Each scene shows the same named points in several views. A view is turned or mirrored, and shifted as a whole, has a little noise and may leave points out.
In the rows, zero is written as 128.

Scene 1
View 1
(48): [127 159 157 108 179  90 150 120 194 165 112  43 125 184  63 163 167 143
 116  69 117 103 110 210 140 140 124]
(5): [153 144 161  93 187 132 145 113 153 224 135  60 128 161  89 105 117 135
 109 104 113 121 119 187 160 151 153]
(177): [137 162 159  72  99  42 117 131 127 125 130  68  63  99  68 210 175 167
 150  69 127 141 159 190 162 129 148]
(50): [131 153 155  79 144  82 127 118 145 163 124  62  99 128  90 167 150 157
 137  89 128 131 134 182 150 140 160]
(183): [150 143 145 121 134  77 126 139 175 126 132  54 105 141  71 172 172 123
 116  81 126  98 134 195 162 113 116]
(23): [125 146 172  66 129 128  99  99 141 173 117  88  89 132  76 107 104 121
 131  97 150 117 143 185 168 147 146]
(34): [141 168 161  97 109  64 124 146 158  94 133  59  84 132  47 202 192 157
 136  74 117 117 141 211 165 110 122]
(162): [133 145 158  73 109 105  96 121 133 128 134  84  86 108  89 146 133 140
 142 110 144 123 145 174 165 121 158]
(139): [155 122 146  92 157 140 111 120 134 190 148  77 122 116 130  94  99 125
 123 141 134 119 126 149 164 128 182]
(218): [144 122 136  95 111  94  88 127 135 131 141  82  94  89 128 144 129 122
 139 122 153 115 147 147 164 113 172]
(316): [168 157 160 111 159 114 147 153 156 150 158  48 123 151  72 151 165 158
 116 113  92 120 116 199 167 110 144]
(179): [171 154 161  99 171 128 150 151 137 172 167  50 129 140  93 136 151 172
 119 132  88 138 113 185 165 116 171]
(73): [149 157 156 106 134  72 132 137 165 136 131  54  97 144  57 181 176 142
 122  73 117 112 136 205 162 124 120]
(304): [145 154 156  99 111  76 115 139 156 109 134  66  85 125  63 180 171 139
 130  84 128 112 144 197 167 113 127]
(294): [126 154 166  63  77 109  79 131 125  77 139  93  73  94  80 159 143 154
 159 121 150 124 148 176 171 101 164]
(95): [162 122 138  87 105  69  97 124 112 168 143  84  73  73 120 152 124 117
 133 102 144 130 170 148 178 130 166]
(194): [151 122 154 109 182 157 120 103 168 220 129  72 135 164 101  64  91  89
  98 114 136  93 121 174 165 145 139]
(246): [152 180 178  63 112  85 132 148 117 126 152  63  78 118  48 187 174 192
 146  96  97 154 142 205 172 120 155]
(201): [148 151 159  96 145 104 129 129 152 157 138  62 106 140  80 146 148 144
 124  99 117 119 130 189 163 127 145]
(310): [138 137 147  90  92  63  91 117 142 128 121  85  65  99  82 168 144 111
 134  74 157 109 166 176 171 127 132]
(287): [112 136 141  98 170  98 122 104 181 167 109  59 124 154 109 146 137 133
 131  90 148 103 114 173 131 140 158]
(245): [139 152 156  92 127  95 117 132 153 127 134  66  99 131  78 162 156 146
 133  98 128 116 134 188 162 116 144]
View 2
(48): [143 150 120 200 128 107 128 183  73 172 160 159 114 181 173 163 167 159
 139 165 107 109 132 152  87 159 185]
(294): [162  91 166 119 115  91  99 100 166 132 112 145 147 148 159  74 134 145
 198 167 141 121 138  95  62 120 125]
(183): [111 133 133 154 119 100 120 162 133 158 138 182 109 167 160 145 164 174
 144 159 128 112 132 133  84 145 164]
(218): [156 106 140  98 103 112 102 136 171 128 137 113 135 138 134 134 107 160
 163 144 157 119 156 110  78 135 139]
(50): [153 133 149 148 126 101 109 157 103 158 142 124 142 148 162 129 131 158
 175 149 124  98 148 150  82 149 169]
(23): [162 121 147 125 129 108 105 124  82 156 140  84 120 162 158 135 111 126
 151 170 133 169 138 121  81 135 148]
(201): [146 144 146 153 113 101 116 141 108 161 147 143 131 154 160 135 141 147
 148 150 129 124 147 138  99 157 165]
(5): [164 172 132 156 107 116 121 147  64 172 177  93 128 151 153 175 118 124
 113 138 131 150 160 152 125 180 181]
(194): [171 155 110 142 100 130 123 141  77 159 180  78 102 170 140 200 107 114
  84 154 145 194 150 121 117 167 161]
(287): [176 125 110 167 121 121 120 183  98 146 165 107 123 168 152 172 129 159
 149 163 129 110 146 134  73 148 167]
(316): [147 165 145 176  95  97 128 133 118 165 155 177 139 154 162 132 163 140
 134 137 127 114 156 138 122 177 173]
(95): [124 121 160  70 115 104  94 134 149 146 128  97 134 124 137 132  93 161
 164 136 155 128 155 135  87 136 148]
(162): [158 112 154 120 116 101 104 124 135 143 131 120 137 149 153 112 124 147
 173 160 141 129 144 116  75 132 143]
(179): [174 171 150 170  86 102 124 125 116 161 166 148 157 137 156 132 141 128
 136 121 132 111 172 143 135 190 176]
(246): [135 144 191 152 123  72 107 112 115 168 117 173 162 136 180  70 158 150
 198 144 115  92 147 149  95 153 165]
(177): [109 118 177 123 142  79  96 148 127 159 107 157 145 137 171  88 144 183
 212 152 120  78 138 155  65 128 162]
(34): [107 126 161 159 129  82 114 145 133 162 116 204 129 162 176  96 178 175
 185 163 113  91 126 139  74 136 161]
(304): [115 123 154 142 124  90 111 141 140 157 122 179 123 160 165 112 159 169
 170 161 127 110 132 130  77 134 155]
View 3
(194): [162 146 130 131  98 145 120  98 203 111 152 111 177  55 119  24 120 123
 138 108  74 141 123 122 118 118  78]
(246): [149 111  90 117  89  91  93 184 102 159 123  97  74 122 117 149  72 123
 110  79 125 163 196  55 102 170 137]
(23): [158 120 102 128 125 128 119 138 169 128 123  93 113 109 143  60 106 108
 111  93  96 140 152 117 112 101 120]
(5): [150 141 129 125  97 134 102 122 187 128 150 106 160  49 123  60  94 130
 144  89  96 146 171 102 125 152  88]
(316): [159 133 113 126  53 109  99 143 130 134 143 119 139  82  91 117  88 137
 126  95 105 171 163  66  95 187 103]
(50): [155 101  89 129 106 131 119 136 148 133 106 107 119  98 125 110  84 120
 124  85 122 134 192  86  97 167 128]
(139): [147 125 100 127 140 120 129 111 164 164 135 120 143  69 124  32 139 118
 135 111  70 131 144  83  91 154  86]
(95): [142  83  77 113 142 108 148 127 138 141 102 107  83 100 133  78 119 103
 138 112 103  89 131  51  99 139 120]
(287): [166 108  90 142 104 157 133 104 175 116  99 117 161  87 124  83  97 121
 125  88 113 137 187 117  83 166 121]
(73): [169 104  99 127  49 126 115 143 131  99 111 108 117 112 101 144  69 126
 121  91 134 146 159  76  98 161 133]
(245): [166 107  88 131  84 120 121 140 131 130 109 112 115 119 110 115  95 120
 110  95 112 151 159  82  82 158 128]
(304): [169  97  83 128  65 116 124 147 115 113 102 108  99 133 105 140  84 119
 108  99 125 144 147  71  84 151 141]
(294): [163  97  60 131 124  97 130 159 100 168  95 107  71 165 125 104 121 106
  81 104  95 157 149  78  60 133 145]
(162): [159 102  77 128 121 113 130 141 131 148 105 105  96 126 127  90 113 110
 104 101  99 141 153  84  80 137 130]
(201): [159 118 103 126  82 122 113 136 146 127 125 109 127  94 113 104  90 125
 124  94 109 148 163  82  99 160 115]
(34): [172  96  84 128  48 112 114 162 103 111 101 107  92 142 100 168  67 123
 104  89 139 156 167  68  85 162 150]
(183): [175 102  95 132  45 131 128 128 131  92 107 115 129 114  94 132  83 125
 119 102 125 141 138  76  87 161 129]
(310): [164  76  73 124 106 123 148 135 131 105  85 101  80 137 127 115  97 101
 114 105 123 107 131  76  93 119 145]
(48): [175 123 114 139  43 156 106 125 167  87 118 110 165  86 104 126  61 135
 123  80 131 162 188 115 102 169 123]
(177): [154  76  70 119 100 112 124 162 111 129  86  98  66 133 128 156  70 112
 116  83 144 122 186  56  95 161 155]
View 4
(287): [158 170 155 109  90 143 179 107  99 196 151 125 147 119 135 128 110 126
 111 126 153 122 158 164 186 100 169]
(218): [177 159 146  87 128 105 173 110 118 120 130 163 109 135 155 100 114 142
  95 116 161  86 150 123 152 142 139]
(245): [154 147 121 117 123 112 157 113 101 138 118 122 134 127 114 115  89 131
 113 126 153 125 145 166 144 114 150]
(201): [153 148 119 127 122 109 147 120  87 170 118 114 147 129 126 117  90 127
 112 132 146 111 144 156 159 112 159]
(162): [171 143 113 109 129 116 162 121 122 126 125 155 126 123 132  86  96 137
  99 117 162 111 146 144 151 127 150]
(294): [183 133  95 101 136 117 171 123 142  72 109 158 106 120 115  71  95 143
  93 108 166 125 140 153 125 133 141]
(139): [200 161 134 109 109 109 168 129  88 181 123 134 132 128 176  99 128 125
  79 120 149  62 143 100 194 136 164]
(73): [119 150 124 129 129 100 143 106  89 152 122 113 145 132  97 137  70 131
 131 137 148 137 152 186 136 105 143]
(5): [163 155 116 145 105 114 143 134  66 240 131 109 171 123 154 112  98 113
 100 135 141  88 145 131 207 107 178]
(34): [121 137 115 123 141 105 141 104 104 110 111 113 132 132  80 126  65 140
 135 132 152 152 146 202 107 106 138]
(48): [125 162 133 138  97 127 157 110  76 208 133  90 164 122  98 148  81 117
 130 139 145 146 155 195 173  83 168]
(316): [161 146 120 131 121  98 143 121  62 162  93  70 140 134 118 135  96 123
 113 136 134 106 135 162 146 112 158]
(183): [123 164 138 120 120  89 160 103  87 146 120 113 132 137  98 151  78 128
 124 136 155 132 157 175 148 111 138]
(179): [186 134 119 133 123 113 132 130  58 182  92  65 147 132 147 116 111 124
 106 133 123  81 124 144 150 116 172]
(310): [126 154 128 104 143  94 158 104 132 120 146 190 124 135 119 105  72 144
 114 123 176 124 165 152 142 129 126]
(246): [155 105  91 134 160 123 110 122 102 122 103 107 145 128 111  85  70 146
 125 129 136 127 127 183  96 112 155]
(194): [168 182 113 139  83  86 180 139  69 240 131 131 159 122 153 124 109  96
  77 128 162  80 159 100 252 119 171]

In a view up to two points have been moved. Name them for each view, in the order of its rows, or write -.
view 1 => (95)
view 2 => (5)
view 3 => (287)
view 4 => (139), (316)
